Each row is a point on a tangle of strands that fork, close into loops and nearly touch. The rows are in no order.
(in the rows, 128 means zero)
Two points are linked if the straight distance between their rows is under 117. Some points are linked to none.
K496: [139 124 139 139 161 119 143 108 184 100 144 130 152 117 113 157 106 118
 151  93 152 138 117]
K538: [ 84 102 132 130 100 145 148 165 162 122 128 142 155 161 182 136 128 116
 144 146 101 157 103]
K459: [ 54 106 124 104  88 114 139 172 158 144 139 160 128 151 187 128 143 100
 162 170 120 165 170]
K190: [118 115 160 169  99 171 138 114 136  91  96 132  93 121 122 106 119 156
 112  88 118 136 119]
K147: [167 120 139  96 184 144 122 144 127 114 154 147 175 134  67 151 126 101
 112 121 184  97  80]
K522: [173 150  67 153 149 118 124 103 111 146 130  89 117 105 131 172  99 131
 150 121 130 154 161]
K915: [160 107  95 161 163 106  95  91  35 105 103 144 153 160 126 141 117 127
 134 153 147 150  54]
K609: [156  80 162 142 132 166 113 129 136  76 158  46 131  97  72 113 134 178
 113  63 154  93  86]
K484: [123  80 118 166 128 190 139 136 104 109 200  88 119  36  73 114 143 151
 121 138 102 130 163]
K631: [140 139 148 106  99  95  72 126  79  93  83 143  84 172 168  70 130 141
 143 125 142 111 114]
K398: [133 168 132  47 165  55 156 152 175 190 132 113 120 155 120 126 141 130
 121 140 134  67 128]
K868: [ 99 161 124  87 190  51 126 116  97 198  99 161 109 166 149  84 178 146
 125 173  92  80  74]
K107: [175 138 126 146 136  83 120  89  64 125  75 127  86 154 125 126  98 132
 107 150 104 163 105]
K830: [186 138 141 112 158 144 139 136 114 137 124 115 163 141  69 165 106 109
  83 134 143 128  89]
K206: [147 144 153 149 114 132 117  65 123 115 105 145 224 150 118 147 100 131
 103 116 118 132  95]
K240: [101 102 116 143 117 116 114 131 125 129 109 137 112 171 208 116 125 124
 168 150  90 162 105]
K627: [104  79 125 143 147 172 130 122 137 102 205 131 105  47  81  95 136 153
 160 141 125 106 189]
K207: [117 128 100 133 141 156  90 106  96 122 129 195 159 123 155 110 143 105
 142 130 140 109 140]
K492: [ 82 162 107 140 129 176 121 128 175 191 138 153  98 100 146 130 170 145
 133 133 134  83 196]
K694: [131 161 108 103 111 177 120 146 155 180 157  92 192 147 152 161 129 121
 122 136 118 118 138]
K626: [101 118 134 146 107 150 145 155 149  80 148 134  79  62 102 119 130 120
 142  90 172 156 197]
K314: [156 144 104  94 115 129  88 139  77 142 119 115 177 170 146 136 120 133
 117 154 140  86  85]
K407: [140 142  83 155 150 148 120  98 156 142 177  75 139  78 121 171 115 138
 163 107 132 139 174]
K971: [120 163 149 101 121 156 158 151 199 168 150 108 154 143 125 155 123 120
 118 132 119 132 143]
K289: [166 172 172 117 162 118 136  96 137 153 101 140 156 156  68 151 114 141
  73 143 138  88  73]
K159: [159 120 171 151 150 167 114  97 152 110 136  84 138 118  72 140 112 171
  97  90 141  87  82]
K8: [127  93 118 202 108 185 143 126 101 110 162  68  99  57 104 130 143 156
 110 109  94 149 135]
K43: [167 132 159  67 140 104 147 181 128 118 104 148 105 158  93 124 115 106
  94 138 158  98 112]
K607: [140 103 135 119  71 131 150 167  80 126 100 102 129 150 147 120 120 122
  84 142  73 157 110]
K482: [136 127 119  75 123 109  88 168  87 113 107 167 109 164 164  88 141 111
 138 139 163  89 124]
K96: [174 138 153 131  94  86  94 113  97  66  79  93 117 137 124 112 108 165
 125  78 175 115 104]
K264: [122 111 162  94 111  79 131 122 130 100  99 157 175 191 150 116 108 114
 129 132 116 135  73]
K733: [138 146  92 148 120 138  71 105 104 112 118 117  87 111 173 109 130 147
 163 102 144 115 167]
K548: [101 158 101  98 155  61 160  81 139 197 125 162 177 163 152 132 132 109
 138 163  83 143 137]
K506: [108 135 148  94 107  97 166 132 164 167 132  94  88 170 150 134 102 139
 108 147  60 126 134]
K121: [166 162  87  90 179  91 112 138 125 155 129 142 123 142 117 143 131 116
 145 136 181  86 125]
K779: [104 148 128  66 177  61 149 145 140 189 118 156 145 168 134 111 160 133
 121 155 114  76  79]
K119: [138  58 157 137 118 187 138 157 138  81 190  54 143  77  70  95 163 158
 119  76 136 112  99]
K59: [143 134 114 108 134 160 102 148 139 145 149 107 187 157 142 149 126 130
 132 122 142  89  84]
K556: [125 169  98 124 171  77 137  59 109 181 107 194 177 157 138 122 137 108
 140 158 109 141 126]
K946: [ 53 130 122  77 125  54 153 105 154 195 140 143 133 158 178 115 154 108
 136 158  66 128 169]
K447: [156 117 134 142  64 136 123 148  91 107  92  72 147 147 145 121 129 153
 100  94 109 137  99]
K77: [125 122 144 123 102 106 177 172 157 114 118  97  95 127 132 149 102 118
 125 126 112 189 143]
K360: [ 97 112 162 138 141 140 162 156 169 129 104 171  58 149 140 119 131 125
 123 148 109 139 115]
K762: [122 177 113 102 167  64  91  96  93 176  97 167  96 164 163  83 167 138
 150 160 117  94 115]
K4: [180 166 143 142 106 113 106  94 112  99  85 100  89 125 110 120  98 169
 109  91 147 105 134]
K12: [ 52 126 139  77  89  78 163 141 173 164 146 146 138 150 160 127 127 101
 135 160  93 152 188]
K547: [145 153 145  84 128 123 120 150 129 106 106 179 112 134 116  99 130 110
 121 107 175  87 155]
K643: [135  77  87 150 129 158 137 150  94 106 205  81 194  51  93 144 163  97
 138 118 137 164 135]
K534: [142 103 135 143  97  91 132 134  87  78  86 140 117 135 160 103 126  97
 142 114 120 193 128]
K710: [185 162 146 135 134  92 108  78  74 116  70 139 105 145  98 129  99 142
  93 142 133 117 108]
K54: [ 95 109 114 111 121 179 136 205 131 151 157 163 145 114 125 154 151  80
 118 172 150 144 160]
K596: [141  90 137 163 106 133 164 165 125  80 133  92 141  91 107 139 146 111
 113  81 138 179 106]
K670: [ 60 106 154 159 125 171 146 164 168 117 124 187  65 124 143 115 145 122
 137 142 131 146 137]
K112: [146 147 186  88  77 142 148 133 150 127 110  99 187 167 109 123 100 136
  75 107 109 122 110]
K768: [ 84 106 111 166 133 190 130 169 159 154 212  92 126  63 100 173 140 121
 136 154 141 162 158]
K872: [114 127 175 136 109 136 146 120 161 113  84 151  92 168 140 107 113 148
 117 116 101 127  98]
K141: [157 144 105 158 162  85 123  81 100 142  92 133  85 155 150 132 104 123
 149 156 100 177 121]
K145: [127  56 118 163 113 158 158 165  96  91 210  83 143  30  72  99 179 126
 131 130 115 147 147]
K601: [149 111  85 141 152 119  91 119  96  88 136 132  99  92 140 120 126 119
 171 102 169 128 153]
K241: [162 150 152 157 170 127 103  66 138 129 117 124 143 138  80 151 116 162
 105 128 145  79  62]
K456: [120 170 101 131 117 142 118 111 123 181 111 163  82 105 143 128 142 121
 121 149 120 121 223]
K854: [165 126 150  85 107 139 145 206 124 115 113  97  95 145 104 128 119 121
  91 121 143 117 119]
K771: [135 169  99 128 150 108  77  98 105 160 105 157  84 144 175  96 154 140
 158 139 132  98 150]
K729: [117 149 156 119 131  88 135  86 162 112 102 193 175 154 148 108 121 104
 146 114 128 140 118]
K424: [143  91 128 147 165 123 137  95 137  71 172 128 151  68  82 130 112 121
 158  98 143 141 136]
K889: [ 70 110 150 152 117 164 152 166 167 105 154 167  91  75  97 131 131 109
 136 125 162 159 177]
K753: [183 142  99 134 100 104 131 134 100 125 109  58 136 129 138 152 103 138
 126 105 119 156 123]
K98: [126 110  96 165 170 110 102 108 119 135 111 128  85 156 183 135 125 131
 175 147 109 157  91]
K801: [112 118 144  88  97 179 144 212 130 128 130 146 116 134 121 119 138 103
 101 140 147 117 149]
K305: [148 163 129 103 131  89 102  91 104 144 110 118 188 189 130 150 118 155
 122 165 136  86  51]
K929: [ 76 113 106 176  73 174 119 156 117 117 130 128  92  97 172 119 145 132
 146 127 124 168 167]
K395: [136 131 127 167 137 146 110  62  97 137 107 165 199 153 133 144 115 126
 113 144 100 131  81]
K133: [112 143 163 107  97 126 186 159 191 146 131  93 117 150 125 147 102 124
 109 138  93 162 143]
K226: [159 173  97  55 161  57 136 141 132 172 124 131 116 150 118 134 126 113
 136 143 160  93 162]
K658: [147  87  82 156 161 122 108  95  85  85 167 113 135  64 112 122 126 125
 168 108 141 141 155]
K307: [102 112 120 145 173 194 119 115 168 146 193 130  89  77  97 116 153 159
 139 129 129  61 162]
K203: [121 139 123  77 122  61 150 133 147 161 129  95  65 161 157 128 107 131
 130 147  95 125 164]
K921: [ 91 108  94  93 127 121 141 174 119 161 138 178 158 145 154 153 145  73
 137 190 131 154 162]
K17: [150 148 125  91 189 115 114 141 134 140 133 164 155 142  93 136 145 119
 126 132 190  58  74]
K387: [113 136 123 150 165 173 117 111 154 147 135 157  75 107 129 115 147 150
 131 121 133  78 144]
K284: [136 140 113 136 155 128 176 139 129 159 128 156 128 108  91 175 108  81
 109 170 122 187 171]
K270: [ 65 146 125 154 109 200 132 132 174 170 159 163 135  98 132 143 155 125
 123 145 127 120 186]
K940: [127 109 151 195 101 177 146 100 125  88 119  97  99  81  97 115 130 163
 102  78 103 141 133]
K486: [107  94 117 184 102 144 125 144  88  83 114 139  94  91 161 105 152 109
 145 113 117 192 141]
K873: [130 148 156 136 140 113 131  81 174  94 117 171 150 124 122 121 110 123
 145  88 149 124 132]
K742: [140  98 157 103 105  56 136 135  92  75  84 145 129 170 151 101 106 101
 133 128 118 178  99]
K471: [107 147  97 141 120 156 124 138 173 155 181  86 150  83 130 181 129 121
 159 125 153 158 193]
K514: [122 129 169 113 108 105 150 112 148 150 102 108 116 189 147 127  99 156
  97 143  63 117  83]
K714: [ 64  92 109 185 109 200 125 172 140 131 175 109 106  82 143 147 148 136
 148 145 122 147 139]
K106: [124 130 128 123 109 198 116 157 156 114 166  89 132 100 118 128 136 139
 132  85 157 107 151]
K758: [139 123 142 173 174 138  98  61 115 123 111 162 132 137 111 132 123 153
 118 132 125  93  61]
K252: [139 143 166 107  84 106 122 101 126 107 100 128 227 172 128 130  96 129
 104 114 121 128  94]
K306: [113 136  95 131  67 154 104 153 115 121 118 106 115 111 182 113 133 133
 151 105 137 139 182]
K29: [172 117 118 169 114  85 100  75  84  67  99  97 155 106 121 123 114 140
 140  70 156 155 111]

How many points has the smallest loop of links through each point below? Write none if it is on no loop.
K471: none
K17: 23
K534: 13
K940: none
K98: none

A piece is all that can be reached along the links. How many separate loops has the piece of each point below (a circle has one, a figure eight two, a Y none), and how many tips (points with one link)?
K395: loops 2, tips 3
K801: loops 0, tips 3
K627: loops 0, tips 7
